Points, in no order, along strands that fork, close into loops and pass close to each other.
In the rows, 128 means zero.
Two points are linked if the straight distance between their rows is under 173. Some points are linked to none.
sugug: [162 166 178 142 145 166 128 137 202 133 124 126 140 147 163 132 145 161
 129 172 186 153 111 158 124 126 149 121 139 151 139 134 161 130 143 135
 148 119 136  90 145 138 114  99  98 133  90 103 103 167 146 137]
Bivu: [152 109 116 144 117 126 134 157  86 145 118 165 160  98 131 139 144 140
 178  94 146  97 151 108 162 102 124 129 160 164 158 111 126 149 121 135
  64 122 160 101 103  61 170 140 115 105 156  96 135 193 108 168]
Nire: [175 118 151 161 114 158  86 139 116 131 108 121  79 128 151  76 104 130
 159 103  92 138 194 146 174 103 142 110 131 104 111  93  78 170 130 123
 149 100 131 179  81 127 115  87  67 124 109 183 142 157  96 158]
bogu: [ 91 118 143 135 137  97 134 145 130 111 116 133 150 128 132 159 125 150
 116 118 100 162 110  84 141 169 104 133 136 124 117 208 144 152 112 114
 154 151 141  56 174 119 137 159 118 125 133 100  94 129 145 120]
pilo: [110 119 141 117 111 110 156 157 123 123 124 156 113 135 157 160 150 156
 121 122 160 162  76 129 130 164 164 140 165 152 136 154 183 111 121 128
  93 142 130  17 199  97 149 115 117 156 109 136 114 143 155  76]
Mosu: [115  98  74 110 103 103 140 125 104 142 108 112 141 105 157 129 143 140
 105 124  52 119 114 118 190  82 106 147 112 111 134 155 171 167  71 117
  49 133 148  75 156 118 136 142  84 157 169  95 129 154  87 129]
vem: [ 91 113 114 109 133  92 139 160  92 112 155 168  90 119  73 123 117 125
 172 134 148  97 110 157  94 165 148 102 191 167 109 102 137 124 163 102
 127 122  76 143  95  76 177 133 167 116 152 146 142  82 141 101]
vola: [ 86 115 100 105 140 149 131 133 129 165 126 123 152 114 141 128 111 145
  78  91 127 100  98 106 133 118  84 132  96  82 153 165 160 154 106 141
 100 114 146 120 152 149 128 164 153 146 148 128 118 164 100 132]
Fad: [ 91 125 114 140 175  70 147 136 138 112 104 137 125 116  80  98  91 114
 162 138 105 165  99 104 106 238 140 104 132 132 129 153 101 128 127  51
 130 128 136 101 115  75 172 158 128 121 142  88 126 119 146 132]
togis: [105 120 131 161 145 118 146 149 185 132 104 148  90 120 119 112  63 151
 131 136 120 191  94 166 148 147 164 139 157 140 121 143 144 123 128  96
 134 149 143 109 159 126 140  80  58 134  77 145 116 154 166 138]
mazul: [146 114 101 106  97  78 122 134 120 124 112 108 185  99 151 128 166 125
  87 163  56 129 159  96 159 113 102 172  96 106 141 155 147 128  62 127
  71 143 159  76 158 115 126 142 108 159 139  69 136 123  84 106]
Denu: [ 96 133 129  92 123 135 136 153 166 162 178 122  94 116  77  95 115 161
 108 141 116 139  73 109 132 104 104 128 131  92 110 127 161 153 154  86
 155 125  99 148 126 140 131 111 129 113 141 130 122  99 140 125]
Kem: [ 94 131 103 160 155 116 150 151 125  97  91 171 104 134 116  96  35  95
 132 109 154 138 113 183 110 165 149 132 136 155 137 143 134  87 118 123
 117 113 150 179 111 140 123  71 129 145  80 160 155 140 160 161]
Tasag: [143 128  91 105  50  88 121 196  96 141 123 150 103 133 129 110 196 135
 148 117 169 115 151 106 136 133 153 148 170 155 120 109 156  95 122 129
  65 163 114  82 108  84 135  93 168 124 139 144 135  93 139 134]
ven: [139 148 150 127 162 183 114 117 200 156 127 111 147 114 101  76  95 144
 109 137 149 164 135 126 114 151 120 107  82  75 151 122  72 133 132 122
 177 107 120 164 118 141 128 126 117 133  96 139 134 138 139 143]
sen: [142 118 123  96 100 131 123 104 147 115 122  88 152 138 125 166 176 135
 125 170  88 151 173 115 131  78 109 142 134  97  91 102  87 117 135 119
 187 147 115 131 141 118  95 158 107  99 164  96 115  84 112 119]
ketol: [166 126 113 121  85 134 129  77  81 108 137 106 113 138 185 187 172 125
 106 128  78 122 129 156 164  73 156 137 120 151 127 134 185 125 124 164
  62 165 145 108 171 167 126 119 117 137 124 160 146 132 102  98]
Duni: [122 122 102 110 112 153  98 151 110 137  88 136  91 151 109  92 138 123
 132 146 206 151 135 116  91 131 149 129 153 157 115 100 120  71 159 107
 139 180 136 152 118 133 114  94 135 151 102 186 136  55 149  98]
Somuk: [151 124 129  95 122 103 136 113 126 126 139 102 142 137 116 147 202 135
 155 178 152 115 125 127 102 169 144 100 129 159 101  82 138  93 143 115
 110 151 103  78 130  95 144 143 161 116 136  82 137  80 130  83]
Mosev: [114  86 124 105 140 140  93  92 101 104  69 112 158 122 117 131 112 115
  89 131 154 179 147  54  95 154 110 131 101 125 124 148  48 104 114 126
 170 164 135 125 153 124 132 181 149 141 111 154 134  82 102  96]
sati: [147 142 155 107 126 141 103 150 163 164 126 115 161 108 129  88 150 148
 100 147 148 155 147  78 129 154 100 130  89  90 123 142 118 133 121 112
 173 121 107 137 114 136 113 116 133 128 106 110 128 121 123 135]
Belip: [116  93  90 111 120 133  89 117 114 136  55 146 146 129 127 104 101 113
  84 110 161 172 176  60 118 138  84 169 110 129 166 132  40  97 101 133
 145 119 184 141 119 116 101 146 131 143 132 154 128 125 101 116]
sebap: [ 78 109 130  91 137  76 114 101  52 103 111  98 129 117 101 136 167  88
 139 140 114 113 135  95  91 171 130 114 130 154 105 133 133  98 130  90
 139 153  78 155 126 136 150 179 180 128 128 129 138  73 138  95]
loruk: [122 127 123 118  78  67 137 179  74 118 117 172 128 130 136 143 168 116
 154 106 127 116 144 119 132 148 141 150 164 161 121 160 176  99 121 130
 110 131 129 104 119 103 129  95 144 125 118 128 142 120 147 123]
dugun: [135 126 159 151 104  86 105 168  84 116 108 167 130 113 111 127 135 115
 182 115 107 141 206 103 161 143 132 127 164 151 104 140  98 147 139 106
 158 138 124 159  96 102 131 131  92 105 122 160 128 119 135 156]
zisen: [104 106 116 127 167  71 144 107  98 101  82 130 108 102 107  92 131  61
 172 162 126 157 140 138  87 230 155 102 135 170 130 136 109 105 120  56
  99 127 126 131  97 103 167 143 156 144 114 107 139  94 135 121]
gofus: [148 111 122 137 140 155 133 134  90 157 129 115 184  93 154 142 153 151
 141  92 139 105 115  62 176  80  95 133 112 129 164 150 118 178 109 134
  89 144 142  86 124  91 170 166 120 122 175 103 130 178 103 160]
Fovum: [169 141 130 111 100 119 125 144 167 146 185 136 104 138  94 127 175 142
 161 185 127 135 133 119 134  85 147 142 163 157  85  57 120 154 188  87
 153 146  87 130  91  97 131 112 128  89 166 115 139  65 120 126]
buge: [103  82 124 153 125 121 108 173 162 161  93 147  86  81 108  73  82 161
 124 122 150 163  92 135 132 164 166 142 133 140 127 121 139 124 123  91
  73 156 150  89 126 126 153  98  74 151  65 177 130 127 135 110]
renot: [152 170 125 137 130 160 114 138 170 133 124 165 159 139 127 104 109 111
 132 132 192  96 172 171 111 138 127 102 104 116 145 113 118  91 137 149
 157  70 131 176  92 136  93  98 174 127 131 102 142 158 137 158]
Kur: [131 105 127 125 142  88 114 103  98 125  77 119 126 109 131  96 169  69
 153 178 150 154 167 152  99 194 162 112 120 188 126 102 123  93 125  98
  89 144 133 128 111 129 147 115 134 162  72 137 159  71 123  95]
sif: [150 124 123 146  98 188  60 164 140 158  90 154  71  90 126  50  99 151
 138 109 149 146 165  96 151  99 145 117 126 105 132 106  91 139 143  98
 155 115 147 160  74 137  99  80  77 113  96 198 143 115 113 151]
Sise: [160 131  94 102  94 114 137 120 160 149 155 133  96 143 118 139 164 137
 143 175 116 128 134 165 141  81 148 142 157 157  84  60 145 124 163 108
 118 144 111 138 116 108 113  90 121 106 165 105 135  91 113 118]
nusov: [ 64 116 100  97 116 137  98 152 112 135 108 155 120 121  62  99 109 133
 101  87 154 147 113  41  91 121  84 136 151 106 137 135  79  98 133  85
 177 128 126 174 130 115 126 161 164 124 160 151 111  92 142 132]
Loza: [120 130 116 116 137 120 154 121  97 109 149 136  95 152 103 152 151 118
 175 162 162 107  95 146  85 166 152  91 182 177 108  99 146  97 169 134
 157 146  81  92 121 100 147 140 169 106 140 128 121  78 149  70]
fiz: [116 119  79  74 116 151 110 125 160 175  98 121 147 137 123 103 129 148
  48 148 180 118 110 117  75 144 103 142  95 104 155  84 132  69 115 119
  99 114 158 139 153 139 103 137 166 173 129  98 146 117 101 102]
doku: [151 135 157  99 115 138 115 130 175 131 112  98 157 131 128 123 164 139
 118 165 106 173 162  88 129 112  96 143 112  78 102 125  84 128 127 103
 216 138  97 142 127 125 102 129 105 106 142  94 111  92 123 133]
lapo: [ 96 133 135 127 126 112 165 154 124 132 153 154 133 131 139 163 143 158
 130 110 131 134  78 109 136 141 109 143 168 134 128 189 197 151 124 126
 145 129 123  54 165 115 127 132 128 120 140 105  96 152 153 119]
narus: [124 143 123 152 153 138 175 106 142 118 199 155 119 148 113 166  80 112
 141 146 131  67  78 205 114 104 133 124 168 154 122  88 143 144 150 175
 128  90  93 141 127 133 118 132 143 106 171 110 125 145 121 137]
ferek: [129 136 146 167 125 132  97 133  95 111  84 145 140 135 163 124  97 104
 106  81 152 137 151 106 129 150 122 141  92 132 180 172 115 114 127 185
 135 122 179 151 110 175 107 110 137 156  70 190 131 149 130 116]
fur: [169 148 127 135 124 170 154  99 164 160 159  94  67 133 191 128 144 156
 129 145 137 116  91 159 174  54 143 143 141 162 119 103 187 175 136 106
 116 128 121  96 122 122 110  75  84 133 156  94 128 167 118 167]
fud: [149 116 146 111 138  90 140  84 138 118 140  79 152 111 133 154 198 121
 137 203  96 137 143 160 136 146 155 115 104 163  91  99 147 119 124 113
 110 153  93  90 157 130 147 138 113 116 111  90 142  86 126  89]
Sikab: [104 102  89 122 104 111 149 121 148 136  95 128 101 134 156 138 119 134
 107 127  64 149 117 162 182  92 120 152 140 110 116 148 173 140  94 114
  94 126 156  88 182 140 107 106  67 161 159 116 113 154 112 126]
fusen: [ 97 125  85 108 132 136 146 100 113 140 146 107 144 132 172 127 119 126
  82 107  95  67  91 147 126 103 101 141  75  67 148 130 182 141  93 158
  54  93 143 123 159 160 116 156 152 170 157  99 125 160  89 132]
Savet: [176 143 137 139 132 180 155  72 135 136 165  76  81 155 188 169 143 142
 145 146 100 114  99 168 173  32 138 136 163 161 116  98 132 186 139 141
 131 144 126 102 132 127 119 118  77 123 174 112 114 156 108 153]
bug: [144 123 104  97  79 132  98 179 128 174 127 140 103 139 117  92 181 150
 125 123 193 121 138  90 113 130 134 129 148 134 120  85 125 107 150 119
 104 158 121 120 105 103 129 113 165 125 140 154 135  78 127 121]
Nofu: [148 152 187 200 125  96 145 104 132  59 150 110 177 158 158 180 149  90
 137 144 112 123 116 153  98 134 152 101 104 107 124 148 129 126 129 199
 133 102 115 109 132 165 112 148 108 122 112 105 111 146 160 125]
Zuke: [112 133 120 142 148 127 129 169 143 130  85 142 103 135 111  57  98 132
 134 140 195 171  93 108  98 220 139 116 136 144 139 160 129  91 122  82
 138 141 148  92 116 109 133  90 139 150  76 128 127 101 179 120]
Dakem: [129 126 135 138 150 141 151 114 100 109 165 115 211 109 151 183 174 146
 131 112 134  82 108  88 134 102  97 140 112 117 153 154 148 150 107 162
  91 136 151  58 147 101 149 190 153 116 167  56 115 151 117 134]
mem: [ 71 143 113 157 181 125 167  93 143  87 156 132 118 150  79 158  63 123
 149 144 112 128  64 152  93 169 125  88 154 130 133 136 122 128 144 136
 178 127 109 115 142 124 137 167 131  98 141 106  98 118 166 118]
dofav: [136 155 127 121 133 128 106 116 126 127 111 134 168 147 129 107 128  85
 117 115 162  93 181 122  90 147 107 132  74  95 145  97 105  69 115 154
 162  82 117 195  98 151  97 113 178 140 113 104 146 133 120 140]
gudu: [124  94 133 133 111 108 127 146  97 116 106 147 144 118 149 175 152 156
 125 110 143 146 106 109 127 150 152 123 160 178 154 160 148 124 125 150
  66 149 165  26 190  92 170 167 123 151 101 142 123 159 129  89]
Tupav: [143 115  97 132 115 116 160 146 117 136 134 169 131 115 150 143 126 133
 164 110 140  87 131 172 142 100 141 132 160 175 140  96 156 131 129 141
  42  99 151 108 124  78 151 104 126 121 149  85 151 188 104 160]
fif: [123 122 116 148 144 107 151 156 144 119 138 152 110 135 101 107  53 118
 145  95  84  90 154 187 151 135 108 116 145  88 124 115 117 160 123 110
 128  63 126 192  99 113 132 114 130 115 171 115 149 172 121 173]
Fek: [ 90 125 106  98  89  57 152 135  95 101 100 161 126 145 128 150 159  97
 123 124 108 112 126 146 118 157 135 176 135 144 114 144 193  74  99 109
 102 121 131 120 148 123 118  99 155 157 132 100 138 106 150 107]
bod: [157 127 169 192 104  91 138  97  88  54 140 102 185 149 156 191 166  79
 134 117  74  97 144 160 113 101 148 122 105  91 138 152 113 118 115 214
 110 102 135 129 140 162 108 170 122 125 131 120 121 133 154 121]
nibe: [109 125 126 107 129 153 153 144 218 170 170 115  85 110  94  93  96 176
 100 149 105 159  58 140 157  94 115 131 131  97 116 138 166 171 145  80
 133 120 125 112 146 146 123  93  88 127 136 117 114 131 142 128]
Lozim: [192 169 143 123 119 164 111 126 123 134 164 129 171 147 165 147 214 137
 142 130 193  96 155  99 104 129 139 135 104 144 133 101 139  97 142 164
 127 141 123 121  87 121 125 108 195  98 111  93 138 127 132 134]
zavul: [119  83 126  91 109 135 106 118 111 149 133 112 122 103 125 159 137 155
 103 128 121 142 118 111 141  98 136 112 130 146 109 131 125 164 142 133
 100 192 126 110 174 134 151 167 119 128 130 178 133  96  95  88]
ruf: [ 93 129 105 112 119 166  93 169 120 151 140 182 103 110  58  94 108 146
 127  77 181 121 133  69 109 121 101 111 150 110 143 134  95 108 144  93
 182 102 124 189  94 104 146 147 166 110 158 173 118 105 146 136]
naru: [169 127 147 131 105 106 121  88 121  95 105  91 159 130 163 177 176 106
 124 177  88 140 171 168 142 114 160 126 107 162 122 121 136 108 123 157
  97 157 138 108 167 159 129 131  97 140  91 132 143 110 122  96]
fel: [152 145 152 153 149 130 131 103  83 114 174 140 114 129 134 172 141 108
 165 139 134  88 142 170 126 117 159  99 151 181 103  84 122 130 163 181
 124 145 100 169 112 141 143 148 130  97 124 183 141 120 115 112]
pulo: [117 121 130 142 181 199 113  87 151 133 146 135 139 125  93 141  97 129
 130 119 191 129 120 138  81 131 132  63 114 123 152  73  64 107 164 168
 149 128 121 169 125 137 149 162 136 113 126 174 117 112 126 105]
dobo: [150 138 147 136  82  55 123 157  68 101 104 167 153 119 131 152 169 100
 181 129  94 128 203 124 152 143 140 143 166 179 118 152 135 111 124 126
 131 126 133 127 108 100 131 115 116 105 108 117 146 122 147 150]
dif: [133 151 161 155 136 165  95 144 114 148 114 127 124 115 154  81  89 126
 110  82 145 127 156 104 146 143 125 126  77  98 167 182 118 139 112 172
 153 108 140 166  94 184 103 106 134 140  64 193 130 172 129 139]
bis: [126 116 181 145 127  77 143 129  95 127 142 116 105 108 137 143 123 116
 151 119  51 132 145 153 181 135 143 137 142 138  93 164 156 164 114 135
 117 137  92 142 142 153 141 125  91 115 103 173 132 146 130 138]
sizam: [174 128 119 132  97 122  96 126  70 121 102 130 103 143 157  92 136  98
 154  90  73 108 221 141 159 104 120 114 116 116 117  95  90 136 111 146
 135  92 138 187  74 122 101  81 116 126 130 144 157 152  89 161]
butun: [171 179 151 156 132 157 128 142 167 119 143 157 124 150 147 115 104 119
 149 139 158  99 157 201 138 106 133 105 136 126 130 122 127 127 137 150
 170  70 114 175  95 140  90  86 143 105 145 119 133 172 141 172]
Seped: [153 113 171 137 163 191 141 108 151 140 179  81 111 133 126 108  93 154
 134  94  73 141 117 139 135  80 118 115 109  48 134 154  66 207 112 143
 196 103  92 168 146 157 135 161 118 104 147 166 104 162 124 134]
Nuvaz: [113 111 107  88 161 125 132 123 181 168 133 125 154 115 101 111 121 146
  96 143 151 101  93 153  86 164 119 115  89 116 131  67 127 113 137 124
  58 107 133 133 131 115 149 138 148 156 135  90 146 126  96 110]
Fabed: [138 109 113  96 112 178 132  86 153 105 122  84 150 152 161 200 160 148
 108 168 111 143 137 136 141  45 116 138 142 107 107 122 103 132 132 151
 159 170 138  86 175 133 103 184 105 106 163 107 106  95  97  96]
gamu: [101 115 122 127 100 114 118 176 143 143 108 128  98 100  92  81 102 143
 116 102  75 181 131  57 164  87 104 134 129  79 132 154  99 175 120  80
 176 132 128 149 127 144 103 122  91 117 151 164 110 103 120 166]
zepud: [101  90 130  98 130 104  97 105  54 101  77 100 142 117 116 133 150  96
 125 138 140 155 139  59  95 176 128 110 119 162 116 160  93 108 126  98
 141 168 121 111 147 128 147 188 171 137 115 159 137  63 127  81]
les: [111 100 124 131  98  70 152 122 110 125  95 140  92 114 133 152 115 107
 134 122  52 143 154 174 182 121 153 145 161 160 109 147 152 130 104 116
  95 124 138 124 168 136 124 112  69 133 124 158 135 145 135 134]
sab: [ 98 143 139 153 175 151 171 117 149 125 203 142 104 129  78 144  60 136
 131 130 118  99  56 171 123 130 115 109 161 125 130 119 137 168 153 150
 153 103  93 152 128 137 142 144 130 105 142 142 108 144 144 132]
rut: [138 106 122 163 121 159  72 160 175 166  67 151  94  99 124  58  66 154
 124 133 171 161 148 120 142 135 145 140 129 133 149 115  91 121 135 104
 121 131 182 122  96 131 113  93  71 138  66 170 133 143 129 135]
Zuko: [ 97 122 132 138 169 111 147  87 130 109 125  91 125 146 108 128  83  95
 117 135 107 140 111 173 100 140 128 113 103  98 118 119 111 114 119 147
 132 145 114 173 149 180 128 136 125 148 105 148 128 113 142 121]
bafi: [181 164 146 132 110 156 146 129 175 140 145 129 118 157 191 153 170 152
 133 163 161 135 108 165 144  90 154 154 147 162 128 119 190 126 141 136
 120 138 133  83 143 131 109  76 105 125 117  93 117 160 136 136]
bopo: [111 126  94 131 139 129 138 143 149 125 119 148  78 128 101  94  34 119
 125 103 115 101 124 201 127 127 128 104 135 116 122  97 127 117 134 114
 106  84 137 206 102 137 125  80 131 139 137 141 153 148 126 157]
Sep: [146 126  37  85  78 143 117  93 119 149 143 113  61 156 151 134 176 146
 101 142  94 127 129 128 130  45 136 128 140 137  88  57 174 123 135 119
  87 154 125 137 133 125  97 100 133 126 179 122 135 103  96 130]
sem: [159 140 141 148 102 107 120  97  52  83 132 115 171 134 155 180 175  88
 139  97  75  80 170 130 134  98 126 133  99 105 143 139 122 110 120 201
 106 121 140 157 123 157 120 151 155 118 126 139 141 136 115 128]
zefuf: [137 133  98 107 110 122 102 126 117 136  73 144 150 140 132  97 123  93
 109 108 140 125 199  93 115 127  81 166  95 104 153 119  78  82 106 132
 164  81 153 178  99 126  84 111 152 142 136 106 134 138 110 143]
potud: [120 102 129  99 137  98 149  91 106 121 162  72 169 106 149 141 132 120
 104 129  50  77 126 148 130 107 117 147  69  67 109 126 135 157  84 163
  65 117 102 128 168 149 137 191 148 148 135  95 138 128  82 121]
tam: [ 94 130 124 144 161  88 132 172 141 134  97 148 121 123 103  68  86 142
 141 116 154 154  81  96 102 252 146 110 131 137 145 165 117 115 112  78
 114 124 142  81 116  79 171 126 138 141 105 106 130 133 153 124]
senug: [119 131 104 111 122 161 106 124 136 134  89 142 162 164 132 142 143 136
  78 124 201 121 121 109  78 155 108 124 112 128 165 126 128  61 125 144
 131 126 179 103 148 144 101 141 173 159 122 115 125 114 134 100]
gufu: [ 82 106  96 119 120  97 138 134 141 126  96 110 116 127 139 117  73 127
  63 113  64 161 111 118 160 133 112 181 106  87 128 200 152 144  73 109
 112 149 157 103 180 163 110 124  94 174 124 129 113 132 120 119]
nuv: [116 140 132 180 139 125 146 160 156 116  99 164  88 132 152 107  43 127
 129 110 133 161 107 180 143 140 167 139 155 137 140 167 161 102 113 128
 142 118 149 128 145 152 113  59  81 137  54 161 128 179 170 162]
Nufep: [ 85 149 123 112 139 169 124 144  95 153 156 145 126 123 119 129 122 143
 103  74 159  83  97  97 123 118  94 115 123 101 148 186 175 134 127 151
 160 122 121 156 125 161 121 148 183 121 134 163 112 159 143 133]
ket: [ 64 136 110 116 141  80 154 140 141 106 124 122 114 140  64  88  70 103
 117 119  79 142 110 124 125 142  93 167 139  85 103 160 130 118 113  67
 166 117 110 187 118 132 114 113 133 137 138 104 121 106 167 165]
viro: [144 136 141 161 136  95 105 106  98  77  68 126 171 145 154 139 135  79
 109 133 150 156 157 108 100 173 128 151  85 156 164 145 102  91 128 161
 125 124 173 128 115 154 104 122 137 171  73 146 144 114 127  96]
neri: [120 167 146 129 140 165 111 151 102 140 146 143  95 126 124  93  97 123
 120  88 148  95 135 124 133 122 116 112 116 105 121 166 153 110 130 146
 177 115 106 214  97 180 106  98 160 120  94 183 129 143 145 143]
ves: [161 156 217 194 154 102 128 125 147  89 149  87 169 155 159 126 133 100
 138 137  96 138 139 151 120 149 149 116  80  87 125 163 112 161 107 171
 157 119  95 133 125 184 127 124 101 137  85 123 109 165 151 137]
Fikoz: [ 97 143 129 160 178 148 144  98 153  79 110 134 136 160 101 160  80 126
 151 134 145 159 112 136  96 161 127  86 149 134 140 141  80 111 147 128
 196 136 141 111 139 120 123 160 113 102 134 116  94 124 172 129]
Kule: [125 126  84 105 104 161 106 173 142 174 131 171 108 125 102  99 132 144
 125 105 179 102 135 116 128 101 117 113 152 125 136 104 133 117 153 103
 132 106 139 151  89 102 118 118 163 106 171 132 133 124 120 145]
kitaz: [135 158 170 178 148  99 183 123 131 115 210 151 129 139 162 147  91  96
 144 120 117  71  79 193 124 114 134 131 141 116 130 140 171 159 111 181
 107  60  91 129 135 144 114 115 129 114 152  99 129 189 149 173]
Lita: [111 153 163 193 163 148 122 110 140  78 110 135 166 167 123 146  83 103
 142  86 139 154 151 122 107 165 136 112 118 103 162 177  54 130 115 163
 201 113 144 134 128 146 129 156 118 114 121 150  90 164 171 160]
sopiv: [152 123 124 120 112 124 115 113  70 125 122 119 152 127 148 151 156 107
 154  95  79 104 191 111 155  97 107 126 111 112 129 121  93 134 113 165
 119 125 138 156 113 128 129 144 129 111 142 140 139 148  96 139]
Nugu: [155 150 168 137 135 158 112 103 118  94 160 106 199 137 145 168 201 122
 149 128 158 102 161  87 104 133 127 116  78 110 129 111  99  96 126 180
 162 117 101 127  99 126 120 148 172  87 126  84 124 120 115 127]
bur: [139 135 200 172 160 110 127 125 146 114 132 102 139 129 138 141 111 137
 155 145  97 164 141 145 154 147 147 118 132 127 112 153 115 172 134 141
 156 150 100 118 143 140 151 141  79 121  85 145 108 163 136 137]
vidu: [173 118 164 142 138 150 127 130 141 132 140 105 104 141 122  96 106 129
 159 105  60 146 176 145 150 104 122 119 127  70 117 105  62 181 127 112
 182  97 108 193 112 133 128 120  88 114 141 160 128 150 111 143]
bobam: [159 135  94 107 103 154 130  83  83 139 172 109  80 148 177 171 172 136
 115 121 118 102 117 133 141  69 149 140 124 164 102 101 190 128 135 162
  72 176 122 132 134 151 123 113 157 121 142 159 141 123 102 109]
lup: [150 176 173 151 155 192 105 124 210 137 120 121 150 137 137 109 113 145
 115 158 193 158 118 153 114 142 147  97 106 122 154 140 122 120 136 154
 158 119 139 126 129 164 108 116 111 141  83 139 105 162 160 133]
Ferab: [171 151 109 124 110 141 147 136 108 126 148 125 188 136 167 156 208 146
 112 127 153  99 111  98 126 109 114 162 120 128 164 147 193 113 111 145
  76 146 159  56 135 105 136 127 162 133 151  59 133 146 130 129]
rir: [ 82 128 130 125 149 148 143 148 136 136 194 140  68 107  53 118  68 159
 131 121  92 132  63 123 143 110 106 112 155 115 114 130 132 166 164 108
 164 135 104 171 116 136 168 135 109 106 126 184 122 106 147 118]
Zup: [105 113 142 123 108  87 111 151  98 120 114 134 115 102  83 115 122 114
 143 114  81 161 169  78 148 120 120 135 139 117  99 138  86 152 137  88
 166 146 109 178 116 126 121 143 102 116 138 176 124  86 120 145]
Gaf: [123 112 127 123 176 163 119 119 177 155 127 138 146 123  90 115 111 153
 122 140 193 134  96 146  86 171 128  75 116 139 143  69  96 113 162 125
 102 125 142 117 128 108 159 146 140 134 120 121 132 114 127 104]
Von: [ 80 133 103 123 131  72 140 162 152 128 110 150 134 130  83  94  72 105
 118 110  94 111 149 137 124 157  86 161 128  81 120 142 125 128 109  79
 147  79 128 180 101 111 115 115 147 136 159  69 131 130 140 176]
Nofab: [ 91 117 100  86  97  90 135 151 147 148 104 140 105 136 113 103 135 124
  96 141 129 134 107 134 126 143 126 169 124 124 107 122 181  90 101  84
 103 138 124 135 150 141 103  79 130 163 134 100 128  97 132 109]
Nolu: [102  93 132  73 128  72 122 107  96 132 141  93 171  81 113 147 163 129
 110 141  66  90 134 121 122 150 119 140  89 120 107 116 131 140  99 125
  58 129  96 132 146 120 166 186 152 136 135  97 151 110  92 110]
ril: [145 142 132 153 131 128 121 125 140  97  82 151 167 161 154 154 143 118
 124 137 185 147 124 132  81 175 142 109 118 166 163 121 129  74 142 155
 117 120 177  81 148 131 117 124 133 156  97 108 125 124 142  99]
Lufe: [ 97 123 101 113 146 157 118 131 128 121  97 113  99 136  94  69 107 108
 124 152 188 178  91 105  87 159 114 118 133 142 121 130 116  80 138  76
 155 164 139 159 124 138 125  95 144 159  80 150 127  70 168 112]
Luzel: [153 123 145 132 137 144 135 149 154 176 151 119 124  89 137  86 121 146
 135 109 124 110 133 119 168 117 112 124 103 107 132 110 130 190 135 104
  93  97 125 139  97 110 140 116 107 125 136 112 143 178  95 169]
pezal: [175 158 161 121 119 169 135 145 171 173 201 119 100 127 135 129 175 165
 146 162 181 119 101 106 135  96 139 159 164 166 114 102 146 179 178  95
 164 149  94  95  86  96 128 106 139  99 155 100 116 104 143 140]
Zisit: [131  87 145 130 130 138 105 102  94 116 116 124 168 105 132 190 148 147
 132 117 135 129 143 110 136 124 136  99 135 178 140 138  88 150 143 165
  88 166 156  72 173 106 177 205 127 115 115 154 123 140 110 101]
sev: [198 153 105 104  86 154 106 125 102 133 138 118 163 154 169 159 219 138
 117 136 156 124 163  82 116 109 128 155 113 129 138 104 161  88 128 159
  99 176 146 108 106 128 120 111 185 118 126  96 141 111 124 117]
zap: [168 147 134 124 118 178 146  79 132 106 156  72 141 158 193 202 177 143
 131 163 102 119 121 140 158  34 126 161 144 132 118 126 140 159 124 160
 146 164 128  84 140 141 109 148 107  99 167  96 110 129 112 126]
mese: [144 143 166 135 167 207 150  98 160 157 187  88 104 115 135 118 105 154
 126 109 121 115  96 134 159  66 110 115 124  87 143 150 110 211 140 125
 176 102 103 141 125 143 125 146 115 116 165 152 107 171 125 149]
Situ: [153 122 100 143 130 141 164 118 134 134 161 167  99 133 152 161  97 134
 158 128 151  85 111 209 136  76 150 124 175 190 132  70 145 138 155 145
  81  95 135 126 123  86 135 101 125 109 172 106 149 173 105 157]
Gisir: [135 125 133 135 167 170 117  91 112 129 169 142 114 124 102 156 118 124
 149 132 165 102 124 159 103 115 149  85 139 160 119  52  92 132 185 170
 125 145 107 179 114 132 155 161 129 107 133 191 133 109 100  95]
Vono: [ 78 144 124 148 158  87 148 128 159 100 103 116 137 141 124 122  84 127
  88 129  83 175 100 120 138 186 127 169 114 110 124 207 144 125  94 108
 150 146 156  81 180 136 123 119 100 161 112 105 106 137 152 130]
konid: [149 155 157 117 148 207 147 102 167 190 200 102  98  97 134 129 133 164
 123 130 171 105  77 109 150  71 121 133 130 139 146 126 138 198 167 106
 167 123 111 120 106 121 130 143 131 116 171 125 123 137 124 147]
kesa: [ 76 103 127  78 118  38 114 138  87 125 118 117 148 100  80 121 164 112
 131 137  79 111 132  89 109 186 118 138 115 133 108 125 124 123 104  80
  96 126  86 140 115 106 152 175 162 141 143  94 140  82 124 120]

How many points has the smallest loop of links through each point below? Write 0 if it is on no loop.
sen -> 11
bogu -> 0
Fek -> 0

A tip is a point with one link. Name the tips that can be reached along the links from each point below, in the order of the rows.
Situ -> nibe, kitaz, Lita, Nugu
bis -> vem, mazul, zavul, ket
bug -> Kur, nusov, gamu, Nofab
dofav -> fel, butun

A fork is a point with three links, a tip a point with one. Leave the first point through the second and follow the links. Name the first fork or tip that comes.
Nire; sizam -> Sikab
sebap; kesa -> fel
zepud; Mosev -> butun
Loza; Somuk -> Nire
Seped; mese -> vem
Kur; zisen -> bug
Lozim; sev -> narus
Tupav; Bivu -> Nugu
Vono; bogu -> zavul

Name the points in between on the shortest way along the links from the first point to the second, in order.
bis; fif -> bur ves Nofu bod sem sopiv sizam Nire sif rut buge togis nuv Kem bopo
nibe; Tupav -> Denu rir sab narus Situ
Somuk; konid -> fud naru ketol bobam Sep Sise Fovum pezal
neri; Belip -> Nufep vola fusen potud Nolu kesa sebap zepud Mosev
